A landscape with many valleys, sampled at points; each row gives a point and its height.
From any point a ball takes the steepest step (drop divided by distance) to one of its 2 nearest points. It stops when none of these is lower. Distance is the straight distance between rows; heights are no part of it.
nuda: [113 164  87  70 185 145  96  70 137 160 119 145 117  93 115 155 125 156
  88 165 133  63 111 141 100]  height 286
fuzar: [129 151 126 119 163 150 140 147 144 104 154 149 144 129 175 126  87 149
 154 124 168 195 131 143 119]  height 581
mam: [155  85 126 130 118 130  97 168 145  75 143 164 136 171 143 108 145 100
  92 105 146  97 137 141 142]  height 776
nev: [135  97  70  93 129 123  67 105 159 112 115 154 141 110  99 124 120 146
 149 112 109  92 151 123 118]  height 545
rif: [157  92 130 163 131 100 149 127  88 165 132 132 179 123 125 173  73  98
 121 115 133 140 148 108 108]  height 652
Gidat: [108 208 199 161 111 178 123 143 112 115 107 133 113 145  94  73 138 162
 127 135 158 143 121 128  98]  height 825
Siret: [135  91 130 136 142 106 148 128 135 145 101  87 178 113  72 109 130 163
 205 144  99 191  93 144 131]  height 349
losag: [ 83 148 121 104 143 129  70 149 160 125 108 123  84 129 140  55 127 131
 179 150 106 131 131 119 131]  height 353
tuteg: [ 94 168 120  85 168 179 101 121 195  91 105 141 120 137 125  63 118 119
 185 174 136 110 150 124 139]  height 402
Lofu: [170 143 139  94 127 152 160 139 100 161 128 142 138 120 127 137 103 168
 145 139 151 169  55 155 133]  height 537
veta: [138 121 109 134  66 121 135 115 160  72 123 136  81  71 112 145 126 174
 145 126  82 120 184  91 162]  height 356
bitub: [115 164 141 133 135 124  80 184 136 118 126 138 154  86 121 134 157 135
  72 113 144 157  62 157 121]  height 449
Nufo: [ 86 135 106 116 229 130 102 163 164 135 129 109 164 183 148 101 156  71
 123 158 108 151 119 117 144]  height 698
Fome: [166  48 116 138 203 128 117 113 161 116 161  75 175 131 155 119 137  83
 140 107 122  88 117 147 142]  height 732
befik: [142 106 150 140 138 137 135 154 128 135 124 140 136 173 144 110 134  91
 125 178 133 122  73 131 167]  height 759
pizak: [120 133 110 121 226 113 120 171 165 157 170  98 153 131 141 103 120  62
 118 140 142 118 127  86 148]  height 675
nuza: [121 108  86  87 114 148 102  66 116 201  83 125 128 155 123 178 165 154
 134 148 117 113  71 134 113]  height 495
foraz: [126 135  55  71 143 133 100  56 124 168 110 138 104  94  93 179 137 171
 123  95 120  63 130 135 118]  height 368
fanu: [152  89 122 159 176 115 131 144 163 107 175 129 164 119 172 135 124  74
  99 133 133  98 151 131 153]  height 755
Mamik: [142 109 103 120  38 141 115 127  95 119 138 171 149 141 136 150 122 134
 154 133 112 173 141 103  64]  height 742
gopim: [140 119 117 133 105  79 152 122 146 139 139 104 108  56 103 133 108 156
 160 162  84 151  94 110 164]  height 369
kurev: [163  91  96 109  88 104 101 144 122 119 108 120 155 189 152 149 142 129
 148 132 106 192 109 150 124]  height 500
Tad: [171 125 123 117  90 138 150 150 129  85 114 188  56 126 118 127 122 127
  98  89 179  71 139 129 173]  height 731
Zuzar: [121  75  97  91 125  85  97 120 134 155 131  91 140 104 136 139 159 105
 106 114 113 111 131 119 120]  height 483
pamor: [133 149 130 103 132 174 173  99 107 184  85 128 107 121 159 142 160 101
 135 169 184  84  65 128 157]  height 487
Nulon: [102  92 130 106 132  88  83 109 144 150 139  78 155  99  98 106 154 121
 141 106  75 135 161 128  83]  height 528
bapa: [ 73  99 122 135 104  81  74 119 142  98 142 108 147 132 104 102 125 133
 159 109  64 143 205 111  86]  height 571
disu: [141 121 128 115 100 147 120 145 116 141 126 138 103 129 136 139 144  88
  94 105 183 104 113 103 128]  height 695
tof: [134 121 111 134 108 101  78 144 121  86 119 110 152 176 157 115 128 147
 132 129  80 183 178 131 116]  height 542
zoniv: [ 95 181 186 150  65 171 124 153  84 146 128 141  79 155 104 110 153 151
  86 111 141 143 109 148  69]  height 834
gopig: [172 101 116 150 134 156 129 163 135 113 140 166 147 199 165 135 109  80
 105 147 150 108 117 142 166]  height 758
Bav: [ 90 163 164 154 163 130 144 121 139 113 135 145 109 112 157  94 124 138
 129 123 149 108 171 131 158]  height 774
Zub: [111 140 185 138  80 130 139 126 112 123 111 108 105 104 141 142 163 139
  36  65 164  98 152 134 142]  height 174
pev: [129 161 187 117 137 144 139 117 113 106 123 140  81 159 154 147 184 126
  45  75 144  71 158 133 147]  height 212
mozo: [152 106  98 138  93 130 189  88  84 134 121 112 146 171 139 189 105 139
 146 101 137 153 182 121 101]  height 582
lasi: [114 159 154  98 166 145 105 140 139 121 113 147  70 183 168 126 163  98
  96 102 139  88 152 105 148]  height 252
Gutu: [135  72 109 108  88 107  73 174 129 102 138 165 154  93 117 134 161 108
  92  94 107 144 101 139  95]  height 343
gase: [149  86 170 134  99 150 146 153 125  70 128 127 114 178 133 102 160  91
 119  78 193 113 150 144 135]  height 791
sevag: [140 104  95  99 112 133 138  93  87 210  80 136 138 119 160 175 162 116
 122 171 160  88  58 127 131]  height 512
somoz: [122  83 146 146 104 117 123 138 158 107 125 155 134  89  90  99 142 122
  98 126 117  65 141 138 154]  height 200
vali: [132 125  82 117 156 149 120 119 181 100 129 150 158  83 196 122  74 108
 159 174 148 146 134 121 153]  height 497
Relu: [136  78 144 149 108  85 146 115 125 105 116 123 137  84  81 143 159 174
  94 130  78  89 145 137 159]  height 262
Sozub: [193  99 103 150 120 127 125 116 109 125 125 183 104 181 154 185 103 119
 114 137 139 104  99 138 170]  height 736
sive: [183  88 111  90  89 104 115 162 104 102 137 182 127 169 130 150 129 132
 108 102 122 192  97 143 106]  height 458
kelen: [124 187 150 120 173 157 160 111 117 171  98 127  79 140 133 125 171  97
  76 184 174  54  82 127 192]  height 469
led: [123 187 145  85 186 159  94 130 123 137 118 153  91 149 161 145 142 179
  80 124 116 110 109 171 117]  height 344
vuda: [138 150  90  95 151 136 130 151 165  99 131 153 112  85 199 132  90 117
 138 119 194 169 130 145 146]  height 547
zol: [101 115 133 144  79 114  78 116 156  82 124 139 128 153 150 109 112 122
 140 137  76 117 188 118 115]  height 584
paka: [158 117 125  92 133 138 158 109 120 121 110 151  40 142 125 133 143 153
 110  82 162  47 147 133 179]  height 744
Nadu: [127 128 102 150 126 120 171  75 130 148 116  84 155 182 103 167 141 142
 205 143 109 193 166 131 132]  height 525
Leg: [ 75 191 176 150 205 170 141 121 156 114 138 112 127 117 131  76 112 107
 110 121 154  85 177 116 103]  height 786
sel: [ 97 167 109  93 126 124  84 126 170 120 125 115  89 129 180  80 138 178
 162 158 101 179 124 149 139]  height 396
zin: [113 151 118 175 128  73 151 118 129 149 158  95 110  54 103  87  97 156
 159 154 119 125  86 113 120]  height 406
korop: [135 129 103 135 101 176 156 100 133 139  94 113 156 130  95 157 138 174
 201 147  89 199 131 111 102]  height 496
pil: [127 111 133 113 199 111  88 165 132 136 151  76 168 180 113  92 158  61
 114 118 126 171  93 140 131]  height 719
Finas: [138 189 168 196  98 121 172 168  90 127 163 135 152 125  99 134  96 141
 116 139 141 187  88 125  92]  height 583
tib: [134 118 111  99 169 141 157 141 135 144 144 115 122 130 151 140 135  66
 111  97 200 110 128  81 120]  height 674
tugif: [171  53  87 141 194  99 127 118 126 120 159  76 139 187 141 140 137  77
 111 104 118 116 143 139 157]  height 708
zuzi: [119 197 156 121 168 131 130 130 135  79 122 161  74 124 107  97 111 147
 112 118 136  65 147 145 175]  height 762
zuvas: [ 97 158 162 115 115 164 138 152 115 115 124 127 154 155 148  92 129 155
 149 141 157 194 123 159 102]  height 606
vak: [108 123 174 133  93 164 189 103 105 140 127 111 149 153 147 119 139 157
 155 158 154 162 133 143  93]  height 622
tize: [134 164 146 141 112 147 170 147  84 146 137 115 147 113  96 137  93 184
 160 151 118 190  77 145  82]  height 561
Mumo: [123 146 190 147 110 160 197 111 105 131 123 145 138 147 132 136 113 137
 138 141 120 111 159 137 115]  height 635
Kibub: [104 173 157 174 135  94 153 132 124 156 144 102  88  94 136  79 123 111
 123 165 128 109  99 126 149]  height 435
pimon: [145 165 164 146 163 128 158 152 106 156 149 138 137  99  93 118 120 155
  98 135 160 148  47 160 168]  height 513
kuvor: [ 48 166 172 135  74 124  79 171 114 126 112 104 131 147 128 105 184 153
 101 138  78 161 120 128  76]  height 806
piz: [122  97  81 170 101 114 144 110 113 156 118 103 166 129  47 160 131 140
 202 154  94 187 124 100  84]  height 451
Kapan: [136 136 133 168 178  69 122 164 144  94 171 118 170 114 140 127  69 103
 107 119 127 133 151 125 145]  height 763
Napit: [102 122 114  94 162 152 103 121 147 126 141 148 155 119 105  97 121 106
 140 113 139 103 158 123  85]  height 597
ser: [ 97 109 120 148  63 155 155 115 161  99 116 135 142  66 107 110 113 147
 196 169 114 141 138 104 100]  height 439
niz: [128 178 146  68 169 139 134 121 137 123 101 129  27 127 122 106 130 135
 133 106 157  46 141 126 175]  height 756
por: [156 111 120 101 119 126  85 176 142 109 144 147 142 126 143 139 150 125
  97  99 156 175  51 154 112]  height 408
fut: [144 138 133 109  92 116 149 137 138  92 121 151  94  76 101 155 149 200
 108 143  67 114 136 120 169]  height 311
mefuz: [166  85 117 152  85  99 171 141  68 141 147 112 171 101 135 190  99  96
 131 131 146 187  91 110 112]  height 689
simiv: [118 142 164 108 132 114 113 166 106 123 136 108  83 131 191 155 184 123
  59  49 166 155 138 139 149]  height 261
vov: [ 98 110 137 127 209 149 124 105 130 151 147 126 123 170 107 121 151  94
 124  77 136  89 157 119  94]  height 630
favu: [102 182 106 127 174 166 137 115 173 104 127 132 132  73 150  77  80 126
 171 181 140 110 133 139 138]  height 444
poziz: [109 122 169 127 100 114 180  98  56 169 123  78 125 158 180 141 126  79
 140 103 164 105 178 118  97]  height 720
Puzos: [132 111 140 144 152 113 104 163 144 101 145 123 145 172 141  88 120  52
 133 143 124 154 131 123 140]  height 741
Numo: [115 139 119 146  44 141 177  90 138  96 124 122  98  75 129 117 114 168
 143 142 111 104 159 111 129]  height 397
Buzog: [148 113 121 170 118 110 187 123  88 144 145 141 161 129 113 200  93 164
 121 129  94 144 171  99 109]  height 615
kadet: [152 120 107 160 113 107 153  83 104 185 117  96 151 206 120 195 116 136
 170 120 118 140 159 109 136]  height 551
muron: [161  65 100 123 103  87  97 146 131  99 152 135 156  74  79 137 112 118
 135  85 105 143 141 129  87]  height 238
Vumi: [123 130  77  60 111 124 107  49 154 181 100 107 105 129 137 135 158 179
 177 167 104 124  92 157 148]  height 460
Salu: [164 132 135 137  74 125 128 151 111 120 112 173  68 156 156 172 140 106
  93 114 154  99 117 113 182]  height 714
rap: [125 137 124 137 209 129 146 162 152 153 144 124 131 166 105 119 135  75
 139  84 158 114 141  90 135]  height 653
befe: [140 123 116  88 120 120 112 106 159 131 114 106 111 132 161 118 152 164
 152 153  94 158  94 149 181]  height 429
Pedim: [178 122  69 105 124  75 121 106 151 143 140 125 112  40  71 158  89 160
 135 126  73 129  97 114 167]  height 421
zeto: [142 129 136 170 190 146 111 160 152  95 150 176 177 128  77  90  75 111
 137 127 133 114 127 145 105]  height 707
penug: [131  98 156 176 103  89 161  97  67 141 118  92 124 198 147 154 121  83
 127  94 148 121 185 102 142]  height 705
lesud: [ 72 180 177 153 114 159 110 144 108 148 135 104 136 134 101  85 168 136
 135 156 104 137 100 150  83]  height 816
lodav: [115  93  87  81 121 105  84  89 130 157 102 127  84  97 115 162 167 141
  99 114 106  66 112 128 142]  height 431
Tun: [ 87 117 152 127  85 126 152 140  78 158 132  84 136 124 158 141 141  45
 101  87 177 112 179  77  98]  height 737
vabeb: [111 152 170 145 113 110 147 155 125 110 141 119 124  99 171 134 155 168
  75  83 179 157 136 149 132]  height 218
nemif: [135  65  96 175  96 127 142  96 122 157  90  89 181 134  77 113 140 146
 200 159  83 146 113 108 154]  height 399
ter: [106 153 144 152 152 166 113 141 138  95 119 179 209 122  89 120  71 145
 133 168 109 137 121 151  98]  height 677
zev: [162 126  63 101 164  98  73 108 164 135 140 149 115  90 100 141  99 167
 138 118  90 118 107 120 129]  height 484
poka: [110 157 140 139 113 128 125 156 126 154 123 131 129  44  96 119 119 131
  83 159 142 138  50 148 134]  height 486
nibis: [138 146 146 120 103 151 138 133 142  69 141 183  81 106 103 110 108 137
 139 100 137  97 153 145 150]  height 747
zusim: [135  70  96 141 125 103 114 135 125 107 142 149 112  63  64  92 106 120
 132  85 142  92 143 127 132]  height 79
ligo: [145 113  95 148  41 125 155 135  90 139 134 117 151 145 123 178 115 100
 153 153 107 189 115  90  88]  height 718
fale: [150 116 135 184 191 119 152 138 142 113 163 140 187 136 106 117  30  89
 142 142 115 156 155 122 123]  height 738
pavis: [125 188  94  76 179 150  93  92 138 151 118 121 124  99 180 147 120 174
 114 149 128 115 129 151 131]  height 355
Vab: [145  75 135 117  97 132 154 137 162 100 111 121 157  79  85 103 136 184
 194 144  98 151 135 138 128]  height 394
zoko: [ 95 146 143 130  70 106  93 145 103 139 142 115  99 134 144 117 149 127
 112 108 108 162 147 108  83]  height 792
lavot: [116 147 160 124 160 147 105  98 119 138 126 129 108 186 169 152 148 152
 100 115 120 120 161 136 131]  height 297
Fozil: [102 188 179 142 142 132 160 139 123 150 102 103  65 129 162 100 143 120
 103 170 134  95  92 140 185]  height 453
tes: [141 154 172 188 122 165 149 121 124 135 133 171 179 148 117 124  85 130
 120 176 108 129 116 139 110]  height 654
reto: [154  93 117 152 148  88 163 106 115 131 139  82 152 173 150 142 127  95
 118 121 143 113 173 125 136]  height 687
lutol: [ 98 134 119 114  74 156  82 101 103 142 122 143 112 145 121 139 122 127
 152 123  89 139 175 103  56]  height 770

Call two points neighbours if one is among the 2 nearest of the other. Go from one point of each pair to the other, from neighbour to neighbour, staying as low as possible. Name the highest point that can't be avoided.
gopim and Zub | tes
zusim and nuda | zol
nuda and Zub | pavis
gopim and losag | sevag
zusim and Siret | ser

Where does a ball stop that starts at each point below?
fale | losag
Puzos | gopim
zoniv | Siret
disu | gopim
sevag | gopim
mefuz | Siret
Gidat | Siret

For each start below, name every point that the ball comes to, in order.
befik | Puzos > pil > Nufo > pizak > rap > vov > Napit > nev > zev > Pedim > gopim
gase | disu > tib > rap > vov > Napit > nev > zev > Pedim > gopim
Kapan | fale > zeto > ter > tes > Mumo > vak > zuvas > fuzar > vuda > vali > favu > tuteg > losag
